Points on a hilly landscape, in no order, each with its height.
From any point a ball takes the steepest step (drop divided by distance) to one of its 2 nearest points. It stops when none of these is lower. Distance is the straight distance between rows; heights are no part of it.
<496> h=330: [111 129  99 124  85 122 156 118 127 137 154 149 119 158 118 157 112  90
 110 110  91]
<543> h=216: [ 93 166 143 110 112  86 129 116 120 137 145 103 150  94 114 154 135  80
 111 125 127]
<2506> h=163: [151 154 133 119 109 115 196 121 147 124 121 113  72  74 109  96 127 130
 135 149 141]
<176> h=273: [ 83 145 133 101 169 123  91 109 136 106 130 161  82 121 124 144 133 115
  99 102  65]
<2149> h=627: [154  80  97 156 147 105  84 133 148 197  82 193 144 123 183  63  87 124
  91 130 165]
<1630> h=446: [166 134  90 101 112 175 143 157 123 105 110 138 107  94 159 171 171 122
 146 120 106]
<305> h=355: [ 63 141 182 158 136 137 123 127 126 122 111 132 127 163  86 149  85 103
  93  94 150]
<1752> h=408: [176 144 100 127 124 115 118 112 122  95 162 142 119 170 124 171 128 116
 142  94  91]
<1556> h=56: [120 164 146 116  62 117 137 155 112 133 129  73 149 129 105 170 183  91
 108 128  88]
<1136> h=486: [159  75 119 141  59 132 165 137  87 168 106  73 111 100 112  92 136 136
  93 131 125]
<1159> h=348: [101 115 123 134 153  67  85 146 137 150 106 216 157 105 160 111 118 120
  62 125 131]
<1444> h=345: [187  86 129 105  67 134 150 127 133 112 175 147  94 166 120 102 185 135
 139  88 111]
<983> h=225: [157 123  79 184 149  96  92 124 124 168  77 179 173 126 181 145  71  96
  99 152 156]
<643> h=278: [ 52 135 182 146 121  80 137 169  95 112  98 114 110 113  99 110 137 125
  92 183  88]
<1980> h=552: [129 167 143 125 107 175 152 142 137 139  94  87 130  95 112 165 146  94
 153 120 145]
<1951> h=261: [155 152  97 120 178  79 137 109 124 154 149  94 167  89 150 140  84 138
 143 168 138]
<1102> h=254: [ 94 138 142  78 174 161  85 110 134 112 114 130  99  90 134 146 180 108
 130 110  79]
<621> h=143: [161 176 108 106 100 148 193 119 151 106 128 135  75  78 106 107 160 113
 176 128 158]
<850> h=123: [154 165 143 143 126 187 142  93 123 142 101  49 111 154  77 131 120  91
 137 117 139]
<37> h=100: [115 101 125 146 110 155 166  90 112 124 107  90 115 121 110 105 124 117
 104 170 108]
<1514> h=347: [107 146 159 129 196 127  63 120 119  99 102 139 148 124 129 179 133 108
 111 124 118]
<1954> h=469: [160 126 139 174 111 117 123 125 111 141 139 147 115 152  97 140  78 112
 119  79 180]
<2098> h=203: [170 112 157 145 126 105 139 190  95 155 101 114  97  92 126 129 110 144
  83 134 140]
<2001> h=210: [ 73 190 158  81 114 110 112  89 146 118 142  97 121 109  93 126 197  83
 139 122  89]
<19> h=161: [146 133 122 152 148  37 117 120 117 157 134 173 152  98 127 127  66 118
  82  96 180]
<1049> h=467: [139 133 131 163 157 114  82 176 166  76 115 216 150 162 166 156 128 178
 139 136 156]
<673> h=48: [126  62 153 145 131 146 128 138 141 163 110 161 134 145 146  65 126 151
 118 114 190]
<966> h=179: [142  91 108 106 113 139 160  73 128 163 139 134 116  98 124  69 121 109
 121 115 168]
<1483> h=122: [139 127 116 142 108  44 133 113 114 148 161 161 204 126 139 119 100 111
  90 112 186]
<1402> h=361: [ 61 133 144 134 178  77  81 107 109 112 141 143 161 143 119 142 109 127
  86 137  83]
<2117> h=458: [167 158  65  82 150 172 138 132 132 105 116 134 114  68 145 140 162 133
 178 127 119]
<332> h=479: [ 61 142 168 107 101 160 157 160 168 110 131  78 129 125 130 143 178 155
 177 166 106]
<1167> h=560: [ 73 198 116 105 148 164 141 112 167 109 142 101 129 123 123 159 119 133
 215 105 137]
<344> h=432: [180 152  68 138 135 131 143 107 132 142 143 162 129 113 147 160  83 101
 167 119 167]
<1878> h=112: [173 118 116 110  98 174 177 130 165  99 123 148  96  83 127  95 178 137
 169 129 189]
<1474> h=215: [150 140 117 177 135  74 112 118 123 165 145 171 131 100 135 173  63 134
 119  84 207]
<441> h=375: [ 93 115 121 106 141 133 106 143 159 115 176 161 157 160 152 145 132 169
 155  83 137]
<1702> h=180: [132 187 154 122 134 113 108 101 126 154 155  77 141 149  87 152 114 104
 131  51 145]
<2275> h=310: [ 86 117 135 120 153 117 132 144 135 132 141  64 137 116 149 132 114 169
 149 184  84]
<2253> h=87: [173  93 129 104 126 137 103 139  85 167 130  91 134 114 139 138 132 122
 111  93 135]
<2348> h=459: [137 178 150 158 102 108 136 134 125 158 152 126 110 153  93 177  86 131
 150  63 174]
<1410> h=228: [ 71 155 136 130 157 101 135 104 116 138 126 110 163 100 121 144  89  94
 118 167 131]
<1795> h=465: [ 91 160 129 103 135 180 143 142 161 141 125  58  99 107 131 135 139 174
 199 132 102]
<12> h=472: [ 80 135 114 108 135 182 148 136 163 101 129 100 128 109 144 134 157 163
 195 167 110]
<80> h=339: [ 64 163 173 147 141 115 147 136 152 113 117 165  90 132  97 126  96 114
 107 118 152]
<1110> h=495: [ 78 181 184 116 116 142 131 143 122 144  78  94  99  57  90 160 156  52
 125 144 132]
<2447> h=141: [136  95 126 160 103  73 142 119 118 168 178 157 171 158 116 101  79 120
 119 101 194]
<1312> h=294: [181 123 113 148 156  91  96 148 118 153 155 126 167 128 157 154  98 154
 146 123 173]
<501> h=113: [120 139  94 106 139 116 153 124 147  86 140 149 143  99 164 130 155 144
 151 187 107]
<2101> h=299: [190 116  99 132 153 141 110 173 133 124 142 142 140 144 164 144 102 194
 203 131 166]
<889> h=418: [100 187  98  83 170 164 113 109 149  78 125 136  86  82 123 135 154 126
 186  98  94]
<1626> h=502: [ 76 165 162 125  99 158 145 123 115 125  85  94 148  94 105 176 153  39
 103 144 114]
<95> h=241: [ 93 135 168  92 154  91 122 100 138  88 149 110 105 115  98  86 169 144
 127 156  98]
<1859> h=366: [ 26  98 154  96 126 149 121 111 135 156 119 107 128 107 131 105 147 117
 111 128  96]
<2183> h=49: [201  68 142 127 144 159 120 135 123 127 115 107 151 126 154 101 174 161
 137 151 164]
<790> h=188: [126  94 135 109 127 112 144  95 106 161 112 137 113  90 103  55 132 109
  68 102 150]
<879> h=426: [146 175 108  97 122 156 117 154 137 116 145 106 105 135 127 179 146 134
 169  80  88]
<1304> h=170: [172 131 118 137 115 132 144 152 106  95 133  93 114 150 134 167 137 139
 120 174  62]
<1855> h=553: [172 140  94 150 179  98 103  86 129  93 108 213 112 118 137 108  99 100
  88 163 125]
<1468> h=367: [120 120 127 121 140 144  88 165 145  96 163 182 104 173 145 169 133 180
 160  75 104]
<764> h=509: [103 151 127 128  97 121 131 139  93 123 107 125 167  98 129 204 145  43
  89 132 121]
<2201> h=352: [127  79 122 123 155 128  90 128 105 130 135 163 143 158 156 120 127 140
  93 118  89]
<761> h=57: [159  68 147 134 108 181 135 141 148 113  88 168 135 147 133  98 182 134
 119 149 185]
<1984> h=219: [112 113 136 116 139 116 111 143 110 118 102 112 152  96 149 147 172 117
 100 180  81]
<954> h=488: [ 83 182 176  87 147 114 115 132 133 120 102 125  84  40 102 133 167  65
 156 152 130]
<683> h=159: [ 98  72 128 140 105 129 131 126 122 103  99 168 151 145 131  73 157 135
  74 173 112]
<1377> h=578: [142 138 102 115 183  97 129  96 139 118 107 164 125  62 150  93 111 120
 111 173 144]
<2111> h=368: [ 92 111 143 162 134 141 138 136 106 151 100 143 152 153 121 129  76 105
  91 109 141]
<2245> h=443: [125 124 113  98 163 178 117 147 154 138 150 119  93 127 139 109 116 186
 199  73 143]
<588> h=300: [125 134 135 126 128 137 135 124 120 123 131 125  64 154 110 113  98 131
 108 101  69]
<794> h=491: [148  56  99 154  51 120 168 120  78 140 103  99 159 128 122  78 133 126
  83 173 135]
<1595> h=383: [109 117 113  91 106 146 137 132 146 135 167 129 160 138 160 135 147 130
 162  94 152]
<745> h=350: [179  91 130 123 104 125 121 126 108 118 170 188  88 176 124 104 140 138
 108  80 116]
<1285> h=121: [127 132 144 112 120 120 149  72 114 109 128 106 138  90  89  90 171  82
  89 147 139]
<154> h=378: [115 200 113 126 158 134 120 122 158  84 149 152  75 151 110 157  95 154
 177  99 100]
<453> h=438: [114 132 174 119 127 146 124 187 135 130 123 118 156 127 131 165 140 152
 149 108 166]
<1293> h=516: [ 94 127 145 141  96 104 120 160  99 116 118 159 186 134 124 171 143  87
  76 116 132]
<298> h=166: [124 152 162 125 124 110 136  84 122 164 153  97 124 135  82  97 106  98
 104  63 154]
<744> h=65: [132  74 142 135 164 165 109  90 147 144  98 144 152 139 149  70 126 126
 110 135 171]
<515> h=68: [181  73 139 110 118 131 124 149 101 158 115  69 137 103 143 113 170 160
 108 133 141]
<2509> h=392: [161 199  67 124  90 140 157 137 148 145 155 130  82 121 119 164  79 125
 193  68 137]
<278> h=134: [115 125 157 100 136 138  92 124 117 142 149  72 110 177 107 115 146 159
 119  81  71]
<843> h=117: [ 87 101 163  95 144 163 132 148 167  96 119 160 117 130 136  95 177 154
 137 128 147]
<1403> h=237: [ 85 114 162  87 176 126  78 123 117 116 100 104 143  75 138 134 177 107
 121 152 103]
<1880> h=407: [ 98 115 152 129 175 172  88 172 141  93 100 166 128 150 155 167 129 157
 149 113 135]
<2296> h=382: [104 105 105 124 190 114  72 109 167 132 135 212 140 145 180  96 104 161
 123 117 125]
<2343> h=337: [164 134 106 162 141 109 123 142 129 115 180 140 100 188 127 150  70 179
 182 113 124]
<841> h=292: [128 135 106 118 132 130 167 140 137 129 159  85 110 128 148 125 111 169
 171 165 106]
<917> h=157: [183 154 134  97  45 111 158 137 142 159 175  85 108 151  97 117 185 137
 140  95 105]
<551> h=321: [174 117  77 162 164 109 101 131 132 126 154 163 123 165 169 140  55 183
 201 135 144]
<2163> h=114: [122 127 116 144 150 152 112 132 113 127  93 124 171 134 150 179 112  98
 122 139 139]
<967> h=144: [137 104 124 144 104  91 121 140  56 132 106 119 159 116 103 122 139  90
  59 111 126]
<1670> h=338: [153 129 100 116  61 146 159  93 125 151 160 113 104 156 115 134 139  94
 130  90 111]
<1847> h=567: [143 154 116 146 205  66 100 112 125 117  82 192 133  85 143 109 102 112
  84 192 124]
<2301> h=231: [144  56 146 133 127 134 122 122 105 137 144  59 121 147 118  72 134 188
 116 159 107]
<1177> h=433: [104 135 127 186 117 109 109 122 118 117 145 174 150 177 126 185  61 136
 115 112 150]
<2285> h=377: [ 97 139 154 140 204 160  62 138 153  87  91 173 155 127 140 159 133 136
 135 143 142]
<1762> h=172: [195 137 116 107  61 133 178 132 136 143 147  85  99 117 118 132 173 122
 162 119 144]
<40> h=145: [116 138  75  94 162 111 123 141 167 110 117 170 169  76 196 110 153 158
 166 192 119]
<290> h=324: [ 98 173 179 120 196  98  85 112 115 116 127  98 136 105 103 147 126 115
 117 118 123]
<618> h=346: [128  72  97 113 113 151 135 125 122 140 156 142 124 159 163 132 130 136
 135 123  90]
<852> h=257: [ 96 154 171 161  96  75 139 177  92 112 117  86 135 134  68 114 119 125
  89 160  91]
<314> h=238: [143 123 111 150  99 149 154 106 127  96 115 165 185 137 128 138 153  73
 102 151 183]
<2045> h=265: [190 145 111 165 167  92 115 130 121 150 132 154 134 113 148 150  53 152
 152 120 198]
<755> h=318: [125 155 133 163  88 114 158 142 115 115 139 147 122 165  95 170  94  95
 106 118 126]
<1687> h=448: [129 111 132 102 153 176 133 128 142 170 124  94  69 105 144 107 106 173
 165  90 115]
<267> h=406: [124 138 112 164 156  85  80 100 143 103 156 198 137 162 138 167  87 153
 118 101 154]
<1101> h=212: [182  89  77 127 112 123 114 153 163 114 122 186 169 151 205  86 187 154
 129 204 121]
<658> h=527: [149 119 129 149  83  96 131 185 110 144 113 172 167 126 148 169 130 102
  85 121 153]
<694> h=104: [212 111 118 144 131 118  99 144  71 156 133 105 113 147 113 165 103 122
 109  80 124]
<107> h=274: [119 126 106 138 116 125 208 108 159 123 141 143 127 117 131 101 104 129
 159 167 166]
<221> h=374: [ 56  64 155 128 131 168 128 116 120 158  97  93 135 124 122  80 129 148
  97 132 114]
<1713> h=288: [ 83 130 147 112 130 186 139 139 150 115  86 154  80 112 116 131 136 106
 128 110 112]
<78> h=270: [145 117 152  97 125  97 131 107 113 140 128  73  80  63  93  65 168 144
  85 125  90]
<1585> h=269: [ 66 136 112 107 136 136 163  71 152 134 140 102 139  89 142 103 125 125
 152 182 107]
<902> h=538: [148 114 103 141 170 146  97  88 141  99 120 204 134 157 145 107 125 106
 112 135 133]
<499> h=66: [144 149 116 141 142  93 136 150 151  68 116 177 148 115 152 139 153 137
 119 209 114]
<2324> h=607: [173 120  79 145 157 113 104 106 159 169  99 204 137 100 186  86  80 115
 130 135 188]
<677> h=539: [154 131 141 135  88 136 148 164 113 148 107 131 134 105 129 158 138  81
  88 103 163]
<1370> h=519: [110 162  71 186 145 130 112 143 162 100 119 211 133 129 154 156  55 179
 196 114 202]
<1571> h=542: [127 198  91 172 165 130 129 153 150  81 115 184 119  91 136 185  79 173
 199 118 186]
<2081> h=351: [158  50  86 131  92 140 118 147 108 173 159 151 117 170 168 143 100 132
 168  93 113]
<1276> h=297: [116 131 101 168 146 101  88 138 150 155  76 220 145 116 173 120  80 107
  77 136 149]
<492> h=256: [147 119 164  98 163 100 122 121 120 118 137 106 113  91 111  80 161 155
 103 135 123]
<2489> h=266: [150 143  86 130 114 128 141 121 147  85 147 199 181 147 154 160 137  91
 133 148 163]
<775> h=81: [116  99 125 124 176 153 124 101 144 141 138 126 136 140 143  93 101 152
 157 126 163]
<584> h=220: [133  43 127 121  89 166 112  88 111 139 139  50 136 130 131  90 165 177
 109 153  74]
<1205> h=189: [ 82 206 163  90 141  99  93  92 140 126 152  68 124 150  89 143 160 102
 134 133  55]
<1773> h=255: [ 57 158 155  99 146 113 146  97 154 110 128 116  96  88 109  92 135 127
 140 176 103]
<2178> h=326: [110  97 139 131 143 116 133 153 108 140 139  98 140 163 140 131 115 176
 118 153  93]
<1275> h=512: [162  76  89 154 136 163  97 114 151 156  94 176 176 167 189  80 136 122
 133 160 169]
<1495> h=244: [108 140  92 117 177  99 129  72 134 140 134 109 180  94 159 123 102 108
 130 177 127]
<2079> h=158: [115 166 168 121 154 108 105 112 120 106 153  76 118 167  92 123 141 147
 123 129  70]
<1074> h=482: [147  97 133 143  80 124 161 131  75 195 106  89 112  96  91 100 112 102
  86  96 159]
<460> h=242: [149  85 145 142 155 103 117 140  80 120 123  96 137 136 111  59 132 185
  89 169 111]
<851> h=434: [113 161 115  88 169 164 109 143 154  92 146 154 107 104 130 122 138 164
 196  79 136]
<513> h=370: [152 146  60 131 108 142 119 149 124 164 152 136 106 124 155 184  76 138
 198  68 143]
<1352> h=111: [145 116 125 134  79 146 160  53 117 109 121  61 131 102  87  86 160 104
 103 161 123]
<2438> h=240: [ 96 149 131  98 101 131 123 177 119 127 106 153  78 100 134 185 149  95
 110 107  66]
<777> h=280: [185 141  94 139 154  99 147 127 126 136 164  96 171 127 155 146  88 167
 187 153 163]
<1504> h=461: [164 127  82 172 128 121 134 109 141 137 125 187 145 152 160 151  67 118
 179 136 199]
<1415> h=171: [ 93  41 133 114 107 153 105 125 134 119 101 147 165 123 155  68 194 149
  79 153 108]
<1798> h=154: [168 145  99 146 141 106 119 152 148 103  97 206 153 113 171 136 126 119
 108 167 153]
<1252> h=380: [ 83  82 161 147 123 166 161 133 123 161 113  97 101 157 108  89  92 139
 114 119 136]
<455> h=156: [117  95 129 160 126 108 110 162  72 139  71 150 158 119 114  96 114 112
  48 137 140]
<209> h=414: [148 165 106  82  81 128 166 132 166 135 148  55 121  55 134 142 180 157
 178 142 115]
<634> h=185: [165 140 120 126 121 108 163 155 117 151 120 121  90  81 134 122 104 135
 128 125 143]
<1453> h=211: [109 143 152 123  74  69 153 133  99 175 117  57 118  79  81  89 132 107
  84 132 110]
<754> h=307: [ 32 163 190 111 167  90  95 121 129 123 127 128 129  95  99 126 120  89
 125 138 123]
<1589> h=525: [163 107  97 148 160 152  82  76 165 116 115 212 171 170 167  82 136 102
 137 148 184]
<907> h=279: [180 102 105 138 130 131 132 158 138 110 134 151 137 152 162 142 134 164
 158 165 145]
<1194> h=164: [125 129 116 165 173 116  77 121 124 157  93 155 168 115 162 174  80 112
 103 120 155]
<1211> h=493: [139  82 108 141  91 107 147 118 101 147 138 128 170 151 137 106 118 118
 101 148 130]
<630> h=282: [127 146  95 139 121 150 192 129 151 115 162 125 111 144 137 104  84 162
 199 165 146]
<985> h=427: [134 121 113 158 169 162  88 138 173  92 113 189 177 192 167 132 124 155
 143 145 163]
<1114> h=131: [139 133 131 123  93 105 146 103  81 128 124 101 129 110  85 115 163  84
  73 122  94]
<1698> h=435: [175 154 106 108  85 169 137 168 116 137 128  91  93 132 133 180 169 116
 140  97  83]
<359> h=316: [136 118 154 136  72 160 142 157 106 166 108  72  83 157 102 111 146 137
  99  99  84]
<2102> h=477: [164  94 140 148 117 148 133 139  92 172 103 125 107 124 100 123  84  96
 103  88 167]
<1786> h=167: [160 125 132 120 131 124 150 111 127 163 144 120 145 102 126 116 116 110
 133 101 192]
<1263> h=470: [ 72 183 183 123 121  86 112 179 166  99 159 151 122 120 109 180 132 143
 155  87 153]
<1809> h=263: [156 122 125 128 111 117 191 142 156 107 137 140 120 123 143  93 141 168
 151 189 151]
<469> h=381: [ 96 156 116 145 182  69  80  79 129 108 158 170 161 144 126 167  88 118
  97 109 117]
<1811> h=401: [ 83 126 115 138 191 118  91 114 176  98 133 186 178 167 162 110 115 158
 139 147 152]
<113> h=587: [183 123  80 131 166 106 142 101 135 140 122 165 119  89 157  95  93 135
 148 158 167]
<269> h=503: [ 80 146 164 115 143 123 140 165 154  64 132 151 110 132 123 131 146 156
 146 165 110]
<1948> h=328: [106 144 115 157  74 116 148 115  73 128 122  92 130 185  65 105 104 102
  87 125  80]
<272> h=226: [ 86 148 158  89 122 123 115  77 149  83 154  91 124 130  92  98 203 120
 124 145  66]
<300> h=177: [140 102 146 162 149  98 123 176 107 152  86 163 136 106 142 131 100 135
  87 146 148]
<162> h=342: [149 101  89 101  80 125 158 111 124 136 192 137 110 174 140 113 138 137
 144 106  87]
<1265> h=335: [ 68 116 126 141  85 135 139 112  79 121  98  86 154 152  67 103 142  82
  71 106 106]
<819> h=308: [140 141 135 137  84 164 126 147 126 144 123 115  57 176  97 145 124 122
 101  88  53]
<1322> h=218: [114 152 125 123  63 143 162 182 122 146 116 117  81 115 127 171 135 106
 112 128  67]
<968> h=504: [192  84 103 139 124 143 106 116 126 127 123 162 181 161 172 118 157 105
 137 152 172]
<1003> h=109: [177 120 135 156 159 142 150  86 114 128 134  93 119 154 111  91  99 140
 141 162 146]
<1122> h=239: [170  71 123 138 114 152 127 107 110 130 167 105 118 186 120  86 138 155
 140 139 117]
<1359> h=356: [154  97 102 117 142 132 101 134 140  99 154 204 103 169 156 125 134 154
 136  95 125]
<358> h=487: [ 95 172 166 144 133 111 139 185 164  62 136 174 113 135 116 166 127 160
 157 131 151]
<2049> h=140: [ 95 100 172 125 149 127 134 141 134  94 116 162 145 134 118  86 149 138
  92 149 150]
<763> h=546: [158 155 155 134  95 162 169 136 134 137  98 109 111 105  94 147 147  73
 121 101 187]
<1776> h=110: [170 146 142 156 107 141 144  91  81 157 112  43 126 152  61 105 120  99
 108 125 120]
<1754> h=388: [124 139 115  89  96 162 149 130 167 108 165 104 114 131 136 128 171 157
 187  93 123]
<1173> h=243: [177  59 102 158 111 138 116 119 112 106 159 156 133 213 147 107 137 147
 153 162 111]
<796> h=96: [ 85 100 143 106 166 169 114 100 150 121 132 145 113 150 131 101 136 133
 128 107 121]
<1615> h=468: [172 160 112  93 140 133 142 101 134 107 139 120 108  85 126 140 160 108
 142 104 132]
<1333> h=217: [163 130 136 156 147 120 122 122 131  98 100 190 166 128 124 123 140  91
  93 151 189]
<1882> h=412: [180 184  81 143  97 141 168 107 133 126 142 134 101 135 115 170  92  83
 159 110 133]
<2160> h=400: [134 208 108 105 184 137 117  91 152  99 146 120  80 115 104 151 122 125
 166  99  89]
<656> h=206: [137  47 111 118 142 173  91  89 116 132 104  68 154 116 165  99 165 168
 108 168  82]
<992> h=85: [149 103  99 148 132 175 149 119 111 136  98 116 126 134 146 146 110 109
 123 164 112]
<890> h=376: [ 77  93 130 155 103 149 141 138  88 181 106  84 137 157 111 116  83 111
 103 111 122]
<2205> h=358: [ 40 108 118 118 122 128 126  95 108 139 131 116 162 146 130 116 119 102
  91 130  87]
<835> h=396: [119 113 117  87 101 144 142 129 150 127 141  83 120 108 149 131 179 167
 141 135  87]
<493> h=478: [142 166 160  93 148 101 127 123 129 114 122 111 106  55 111 135 163  98
 121 136 118]
<2251> h=138: [108 166 149 125 152 203 156  79 152 125 107  72  99 124  85 111 136  93
 147 117 134]
<130> h=357: [151 116 107 121 104 130 128 165 115 166 158 121 110 153 155 162 101 147
 171  92 118]
<878> h=33: [145  60 156 133  96 155 136 155 122 138 112 145 112 142 123  94 142 145
 104 126 154]
<1407> h=497: [183  65 109 141  90 125 136 126 113 158 139 128 154 149 158 104 135 131
 148 146 167]
<294> h=397: [113 153 123 132 146  93 112 113 123  95 176 158 133 156 120 157 127 133
 109 104  94]
<1831> h=340: [107  76 118 134 140 133 110 123  94 119 132  86 190 162 137 112 137 148
  98 170  83]
<561> h=196: [154 128 110 120 142 119 134 125 100 116 128  74 140  94 140 150 153 139
 113 197  65]
<2282> h=75: [219 113 116 112 152 163 106 155 133 113 116 123 156  96 161 138 173 151
 168 139 189]
<55> h=460: [ 52 175 210 126 133  77 108 181 148 133 143 109 116 126  92 135 123 143
 136 111 144]
<1319> h=247: [178 101 109 145 125 142 116 174 145 102  89 181 150 151 182 116 155 158
 122 201 143]
<2413> h=290: [ 79 148 139 115 123 108 124 114 107 124 121 126  84 128  94 111 125 105
  91 116  55]
<1413> h=233: [109 161 157 127  78  66 139 173  92 160 118  71 126 106  92 142 125 116
  99 136  77]
<791> h=449: [ 74 157 207 115 136 111 102 171 136 139 141  85 155 131 120 171 133 141
 143 102 133]
<704> h=264: [ 94 118 153 111 125 166 115 180 125 134 103 157  70 131 130 158 131 119
 102  80  98]
<2322> h=86: [202 114 134 153 148 139  98 109  81 166 136  86 102 142 109 144  82 113
 148  82 163]
<1171> h=98: [209  94 131 160 125 141 120 112  88 163 142 110  78 185 113 122  87 124
 159 101 124]
<2032> h=137: [144 157 153 109  73  92 126 147 135 155 171  99 118 179  81 115 152 151
 113  74  85]
<960> h=182: [140  99  62 106 130 133 143 115 179 105 123 176 175 108 197  93 181 158
 143 198 124]
<1783> h=354: [139 181 135 156 132 123 129 148 145 100 160 129  65 192 103 163  78 158
 157  96 103]
<681> h=417: [158 169  99  90 118 149 117  91 142 104 162 120 113 156 121 167 166 101
 148  72  84]
<1227> h=457: [ 73 144 144  99 138 182 126 165 156 163  97  81  72 105 133 138 102 159
 165  96  97]
<2021> h=323: [143 118 148 162  72 146 145 139  86 141 121  91 112 198  72 111 125 123
  98  99  99]
<48> h=298: [148 152 107 152  88 118 142 120 118 100 146 167 165 162 126 203 119  79
 123 122 151]
<969> h=155: [100 155 150 116 128 142 152  76 150 125 136 110 118 122  91 100 125  93
 124  99 152]
<538> h=447: [101 146 130 155 123 109 133 125 132 146 165 125 146 158 129 180  68 132
 144  94 152]
<1066> h=97: [125 161 158 132 107 104 123 181 100 120 122  78 151 132 121 208 145 115
 116 156  83]
<51> h=251: [157  83 145 144 135 107 159 145 132 112 119 123 126 125 130  72 134 189
 116 195 139]
<2148> h=317: [ 39 167 175 118 128 156 165 138 172 104 103 157  89 113 106 133 126 107
 152 130 143]
<2281> h=195: [160 154 133 145 101 139 160 180 121 133 110  98  82 113 126 167 122 144
 132 147  88]
<2036> h=197: [ 93 125 151  98 104  71 155 109 103 167 131 110 135  81  97  72 141 104
  80  97 139]
<1721> h=404: [111 129 149  85  85 146 143 106 165 121 141  42 118  67 125 120 203 156
 152 162 110]
<787> h=293: [ 47 134 171 117 140  77 117 125  95 141 115 109 121  91 100  94 118 101
  84 158 104]
<1094> h=105: [199 104 115 158 128 142 145 103 118 133 149 141  93 158 125 114  90 125
 170 141 147]
<415> h=142: [145 164 138 134 131 111 122 144 116  85 153  98 147 155 127 192 144 133
 137 158  88]
<714> h=187: [114  65 119 111 159 179  86 124 143 124  99 128 171 129 177 110 186 157
 102 162 105]
<1975> h=489: [117 132  95 159 138 130 130 126 173 129 124 213 146 141 151 120  74 144
 174 122 217]
<776> h=428: [104 100 148 118 134 199 113 176 132 128  97 124 146 140 167 164 154 140
 136 110 140]
<1579> h=82: [144  68 119 116  94 198 161 118 164 118  94 151 105 112 150  86 185 145
 142 145 166]
<809> h=362: [100 101 132 127 158 102  90 128 134 139 129 198 136 141 145 109 105 144
  90 101 141]
<2157> h=153: [152 113 149 136  97  90 153 129 118 166 170 102 158 153 115 111 107 136
 137  97 180]
<2398> h=99: [174 134 150 158 133 114 146  99  88 110 133  84 147 147  83 114 115 109
 106 134 144]
<2156> h=556: [ 97 185 119  90 131 178 144 126 160 133 114  75 135  78 120 159 145 106
 199 103 153]
<2244> h=198: [134 197 151 125 111  81 118 140 121 147 150  92 141 111  90 178 113  97
 118  82 136]
<1564> h=349: [ 72 105 128 136 163 112  89 103  79 124 121 107 192 160 119 110 125 127
  86 135  90]
<83> h=490: [ 39 137 179 104 126 108 143 160 156  92 143 102 120 132 118 124 165 147
 151 182  87]
<1091> h=259: [ 93 122  99 110 184 123 125  72 138 132 123 112 122  85 149 115 119 121
 126 179  88]
<1629> h=124: [151 149 141 122  98 138 104 118 122 164 168  91  97 199  85 124 123 140
 124  51  79]

Where does a ball stop that starts at each point below?
<1880>: <1483>
<113>: <878>
<1227>: <499>
<1948>: <1556>
<1110>: <878>
<221>: <878>
<2102>: <878>

Call two points neighbours if one is among the 2 nearest of the other. Go from one point of each pair to the other, from neighbour to neighbour, staying as low as possible. Name the highest point that can't be avoided.
<2398> and <499>: <907>
<1556> and <2322>: <78>
<2398> and <2183>: <1003>
<1629> and <2398>: <1585>
<992> and <878>: <2098>
<2322> and <2183>: <694>
<1556> and <1483>: <1413>

Write out the way that a ball takes from each point below.
<55>: <791> > <453> > <776> > <1880> > <2285> > <1514> > <290> > <754> > <787> > <643> > <852> > <1413> > <1453> > <2036> > <790> > <966> > <1786> > <2157> > <2447> > <1483>
<1049>: <1880> > <2285> > <1514> > <290> > <754> > <787> > <643> > <852> > <1413> > <1453> > <2036> > <790> > <966> > <1786> > <2157> > <2447> > <1483>
<2324>: <113> > <1377> > <1847> > <1855> > <902> > <1589> > <1275> > <968> > <1407> > <1211> > <794> > <1136> > <1074> > <2102> > <1954> > <2348> > <538> > <1177> > <267> > <469> > <1402> > <1564> > <1831> > <2178> > <2275> > <841> > <630> > <107> > <1809> > <51> > <460> > <2301> > <584> > <656> > <714> > <1415> > <683> > <2049> > <843> > <796> > <775> > <744> > <673> > <878>
